Each row is a point on a landscape with many valleys, with its height.
A ball rolls from a point to whichever of its 2 nearest points has the largest drop for the distance, and stops where none of them is lower. Distance is the straight distance between rows; heights are no part of it.
remo h=713: [131 137 117 112 116 110 150 116 122 117 117 132 116 116 163 121 131 118
 108 148 110 126 122 130]
Vor h=871: [152  80 107 112 158 160 126 158  95 134  79 129 111 137 103  84 141 134
  88 137 123 123 163 180]
voto h=253: [128 178 154 159  98  78 109  85 145 139 144 100 151 137 134 154 116 103
 197 196 135 134  77 142]
melav h=88: [130 137 146 151 111 119  94 107 144 133 173 111 148 153 126 136 145 103
 212 108 137 117  71 116]
zon h=839: [148  78 108  90 180 169 120 137  87 132  57 145 120 130  98  80 121 152
  70 166 143 112 166 175]
Vupil h=528: [104 170 171 102 125 127 130  71 143 116 127 124 145  78 163 150 113 139
 138 220 114 108  92  87]
Zape h=438: [116 160 109 170  94  62 167 184 133 150 127 138 126 148 133 140 117 151
  52  77 138 137 141 140]
muda h=554: [ 97 165 161  83 144 123 141  63 135 117 112 136 133  71 166 148 119 146
 103 214 115 105 115  73]
Kog h=489: [126 116 130 147 137 121 125 156 126 110 163 119 144 158 109 138 129 102
 189  75 130 141 117 134]
ziz h=589: [ 91 149 146  95 147 141 155  55 135 114  98 135 115  94 160 136 129 139
  83 164 113 115 114  55]
nagu h=451: [ 89 104 127 124 174 138 130 152 129 118 123 111 114 162  76 133 134 113
 145  66 177 159 142 100]
piluk h=649: [157  83 112 123 125 189 111 148 116 123 137 140  94 129 116  94 157 130
 110  93  84 119 170 170]
meved h=179: [112 135 115 177 124 128 139 170 119 172 117 167 103 140  84 130 104 164
  34  31 154 138 171 123]
fulop h=380: [ 97  99 139  90 188 169 127 112 120 122  86 126 114 152  71 104 132 124
 119 112 182 146 129  93]
virup h=407: [170 121 143  98  96 175  94 122 133 102 162 132 118 106 154 120 146 136
 181 185  63 130 112 185]
fenad h=535: [170 102 145  88 158 138  94 119 100 131 119 146 147 124 115 114 146 122
 155 198  82 120 145 171]
teke h=408: [132  87 152  80 182 195  89  76 123 126 108 149 119 129  78  86 151 132
 126 136 127 116 120  99]
Ligis h=403: [158 134 155 129 138  68 121 131 104 138 113 114 182 144 117 135 111 105
 184 209 132 138 125 169]
vuve h=515: [122 104 113 156 140 148 130 141 132 123 156 141 110 130 106 130 122 117
 131  40 122 131 165 108]
noko h=748: [177 134 110 121 113  79 133 178  93 134  97 131 146 135 153 101 149 157
  71 182 104 148 142 220]
Tiv h=175: [120 166 151 160  98 102  95  87 150 141 160  96 148 148 134 144 136 101
 209 151 140 119  60 119]
tobom h=514: [103 107 117 147 158 139 147 146 127 122 129 126 116 140  91 128 121 112
 125  46 156 140 159 102]
suru h=454: [102  84 122  97 177 173 146 114 110 125  70 135 108 139  84  84 110 136
  89 115 181 132 150 115]
kave h=252: [173 155 117 130  81 122 122 140 129 113 137 107 133  93 169 131 119 134
 168 221  97 143 117 222]
Sunuv h=421: [127 124 121 140 115 127 139 132 130 107 159 129 128 142 134 126 129 109
 159  90 106 129 122 131]
kekib h=334: [142 154 149 142 116  71 130 111 118 132 130 112 162 145 132 140 109 102
 185 191 126 136  96 162]
sul h=381: [ 88 153 132 156  92 166 139 103 176 107 186 115 117 119 157 169 122 140
 163  83 107 118  99  68]
Bidab h=335: [156 127 169 100 103 157  70  96 140 116 165 133 130 109 139 125 150 129
 193 197  82 117  94 147]
Suvip h=139: [123  91 117 171 145 198 111 141 121 146 142 162  83 121  82 127 104 145
 100  14 148 134 193 110]
Zopi h=622: [ 89 135 128 101 149 147 164  59 136 125  82 137  97  98 152 115 131 148
  49 139 127 111 126  62]
rin h=504: [107 178 165 121 107 153 128  77 160 110 139 110 137  78 164 152 117 136
 156 195 110 110  65  86]
lam h=472: [ 97 167 154 126 102 178 159  93 170 101 139 103 124  84 174 154 121 136
 141 146 104 107  71  67]
lito h=420: [150 133 106 137  63 171 122 169 158 115 181 131  97  97 166 132 130 147
 123 101  87 123 142 148]
zub h=850: [148  74 106 132 147 178 122 194 100 137  90 125 110 147  97  84 149 144
  89 106 133 126 181 194]
bibo h=813: [163  91 103 153 132 157 118 211 102 139 117 126 113 150 105  99 155 142
  93  86 117 132 184 201]
vero h=352: [118 132 139 120 122 130 129 100 134 113 151 132 128 137 139 127 141 111
 162 116 108 124  99 107]
Bip h=505: [100 150 122 165 125  83 161 125 131 117 150 113 150 156 133 151 107 102
 174  90 144 137  97 111]
suko h=324: [115  95 144 105 156 133  71 170 127 139 124  97 130 181  88 153 178 104
 204 104 184 156 117 126]
vizo h=282: [ 95 155 111 179  78 165 144 130 184 119 190 117 117 107 167 186  93 140
 151  79 111 124 120  83]
Zem h=739: [125 130 118 103 116 126 146 116 133 121 105 140  99 101 162 110 137 139
  64 152 115 121 129 120]
kise h=322: [107 100 143  85 178 156  92 122 126 136 102 114 123 160  72 124 155 118
 152 116 190 147 119  89]
Fuzul h=459: [ 96 159 103 194 102  86 163 124 151 121 167 115 139 154 152 172  92 115
 170  77 134 135 109 113]
Vibu h=389: [ 97 100 134 122 166 136  98 171 130 116 137 103 119 175  80 156 153 113
 178  67 181 167 135 118]
tolu h=476: [169 127 151 117 134  86 110 124 103 134 121 124 175 132 130 133 121 120
 178 229  99 129 147 193]
ruzef h=801: [139 103 112  86 179 132 129  99  94 133  70 152 121 111 109  87 118 142
  63 183 137 107 161 146]
nunu h=404: [129  91 115 159 140 189 110 140 130 130 159 152  93 126  91 126 124 129
 124  29 118 129 185 112]
lud h=684: [119 147 143 106 136  95 143  85 118 119 115 140 140 115 153 132 118 118
 128 188 119 128 113 114]
befa h=397: [117 112 109 177 138 162 130 155 124 162 123 158  93 125  89 129 102 147
  75  18 163 133 185 109]
dat h=340: [114 151 110 177 112  91 156 173 127 167 121 154 115 145 103 143 111 154
  37  48 146 140 159 125]
Movav h=383: [ 92 160 107 190  87 119 159 127 169 127 174 122 125 133 169 190  91 135
 142  65 127 130 124  86]
Bivin h=532: [125 128 143 137 147  98 122 155 117 124 136 106 159 160 105 138 132  94
 196 114 151 145  97 137]
pazod h=776: [156 103 101 161 128 122 130 220 104 136 124 118 128 153 112 120 139 129
 105  73 131 139 177 189]
Lole h=643: [142 154 104 173  63  97 131 198 142 149 167 143 119 137 139 157 111 164
  81  76 111 148 152 158]
gez h=681: [173 145 101 145  98  55 150 186  97 135 107 118 156 150 156 113 136 144
  93 163 124 151 132 217]
suzag h=549: [123 144  98 166  84  91 158 154 141 127 153 122 123 136 163 144 110 131
 118  90 127 129 132 141]
napof h=591: [151  94 112 133 112 172 115 153 127 114 165 138 105 133 129 115 149 125
 139  79  80 124 163 159]
Nezig h=630: [130 130 152  77 174 106 112  73 110 134 106 152 151 112 105 116 121 129
 117 207 117 103 150 110]
taf h=596: [100 114 116 110 153 145 161  73 123 134  71 146  99 116 131  88 122 148
  35 124 147 110 139  87]
kivod h=230: [118 115 151 121 150 134  97 119 138 137 145 110 147 147 102 125 164 100
 186  80 171 125  88  71]
Far h=518: [158 110 103 145  80 170 105 165 139 117 192 140  98 120 145 135 134 136
 139  74  75 124 167 156]
Lubu h=367: [102 121 154  87 189 124 108  98 128 146  85 118 146 149  78 126 144 109
 135 142 201 141 110  54]
Sabab h=437: [ 95 160 144 138  90 191 148 101 182 102 169 102 122  94 162 164 121 140
 156 111  98 107  78  63]
folu h=452: [148  82 158  85 163 192  58  87 133 140 129 137 127 125  87  97 184 119
 160 127 127 107 109  91]
Numad h=609: [123 182 104 165  63  55 178 174 154 135 129 111 136 132 170 151 106 155
  82 134 145 140 104 162]
pebo h=464: [106 137 115 128 162  68 185 129 108 130  82 121 143 143 124 127 110  94
 104 125 169 142 123 105]
sase h=738: [160 113  97 188 112 108 130 213 113 132 156 121 137 152 130 140 119 127
 129  64 125 142 171 183]
resat h=603: [138 119 171  65 167 127  78  65 123 138 126 152 153 105 100 116 144 139
 131 211 106  88 149 101]
tidop h=597: [128 156 100 167  57 108 146 178 162 136 166 127 116 120 162 157 110 152
  99  91 119 130 134 144]
faz h=131: [116 157 107 168  64 183 150 154 192 118 182 107 124  79 169 164  96 143
 141 102 100 110 109 105]
bil h=305: [123 137 113 139  72 191 129 146 171 110 183 129  99  91 163 147 121 142
 127  91  90 114 138 104]
kep h=612: [153 151 100 150  85  67 159 163 114 130 128 114 134 138 170 122 120 135
 116 149 128 142 119 190]
Vek h=531: [102  99 113 120 157 142 163 111 114 137  69 137 104 133 103  81 111 137
  52 103 172 117 149 107]
Meru h=399: [171 146 113 112  81 128 127 149 127 109 131 120 121  91 178 122 128 144
 130 197  97 133 120 193]
Lutu h=479: [141 101 168  87 155 163  60  58 135 146 132 137 141 114 116 109 179 116
 161 143 136  97 102  60]
lar h=527: [123 138 133 131 151  72 152 161 104 128 111 108 163 159 114 139 111  84
 174 136 163 153 112 141]
rodog h=575: [156 113 165  75 150 138  80  88 117 128 133 150 146 105 115 121 145 136
 149 215  83 106 141 142]
zelas h=767: [135 109 117  95 145 142 130  95 113 124  93 150 102 108 136  91 134 135
  66 158 114 113 142 130]
dag h=274: [123 100 150  99 162 143  83 137 129 140 127 109 136 152  86 132 169 100
 181 104 177 138 104  92]
Sizi h=498: [ 96 143 132 126 163  69 167 147 110 124  94 110 155 157 110 141 112  86
 147 120 186 157 110 100]
foten h=278: [143 124 161 105 115 147  87  93 134 122 155 137 132 128 132 122 154 117
 180 155  99 120  91 121]
kesuf h=497: [113 148 102 169 100  73 168 158 136 141 130 128 125 139 150 146 114 130
  86  74 142 128 140 120]
nagi h=690: [163 139  97 184  79  88 128 214 121 147 164 133 136 156 133 146 119 155
  95  75 108 151 161 192]
gisa h=339: [102 128 122  96 190 106 161  69 103 135  61 143 134 117 116 110 105 127
  66 166 159 119 138  80]
pofov h=562: [134 170 104 146  76  69 167 146 134 124 117 110 129 118 181 140 109 135
 112 165 136 135 102 168]
kavov h=348: [119 111 145  91 171 156 117  72 120 121 107 147 124 125 105  97 144 118
 115 136 117 120 121  91]
bor h=493: [151 162 118 119  92  85 142 141 125 120 113 121 132  90 180 129 116 143
 109 210 123 132 113 176]
voput h=172: [115 128 144 149 128 125 104 109 145 129 171 116 151 152 120 135 150 108
 195  75 151 121  75  77]
suke h=419: [169 144 130 125 107  90 120 127 107 124 125 118 152 115 158 131 118 129
 171 231  97 137 136 209]
kofel h=661: [135 137 142  87 147  99 126  89 110 124 112 147 139 103 146 124 120 128
 116 211 108 117 140 135]
nom h=250: [109 119 133  90 193 139 139  66 110 132  75 146 130 121  95 102 119 128
  89 157 147 116 133  84]
Fezat h=413: [103 139 114 116 172  73 182  99 106 137  61 130 138 128 130 118 112 111
  64 147 168 126 129  90]
Dati h=478: [178 103 151 103 128 158  85 130 112 121 144 139 140 137 127 115 159 122
 188 175  68 126 121 183]

Where does a ball stop that starts at each point below?
lar => nom
bibo => meved
lud => foten
tidop => meved
taf => melav
piluk => faz
Vupil => vizo
zon => foten
tolu => melav
Bivin => foten
fenad => foten
Vibu => melav

Call two points neighbours if one is among the 2 nearest of the other. Go from one point of each pair to the other, from neighbour to neighbour, staying as low as possible. Name the highest point that can't be avoided.
meved / melav => vuve
melav / vizo => Zopi
meved / Suvip => befa
foten / nom => Bivin
melav / kave => tolu

For each start below, name every point that the ball comes to, in order.
Zopi => ziz > muda > Vupil > rin > lam > Sabab > sul > vizo
tobom => nagu > Vibu > suko > dag > kivod > voput > melav
Lubu => kise > dag > kivod > voput > melav
Vor => zon > ruzef > zelas > Zem > remo > lud > kofel > Nezig > resat > rodog > fenad > Dati > virup > Bidab > foten
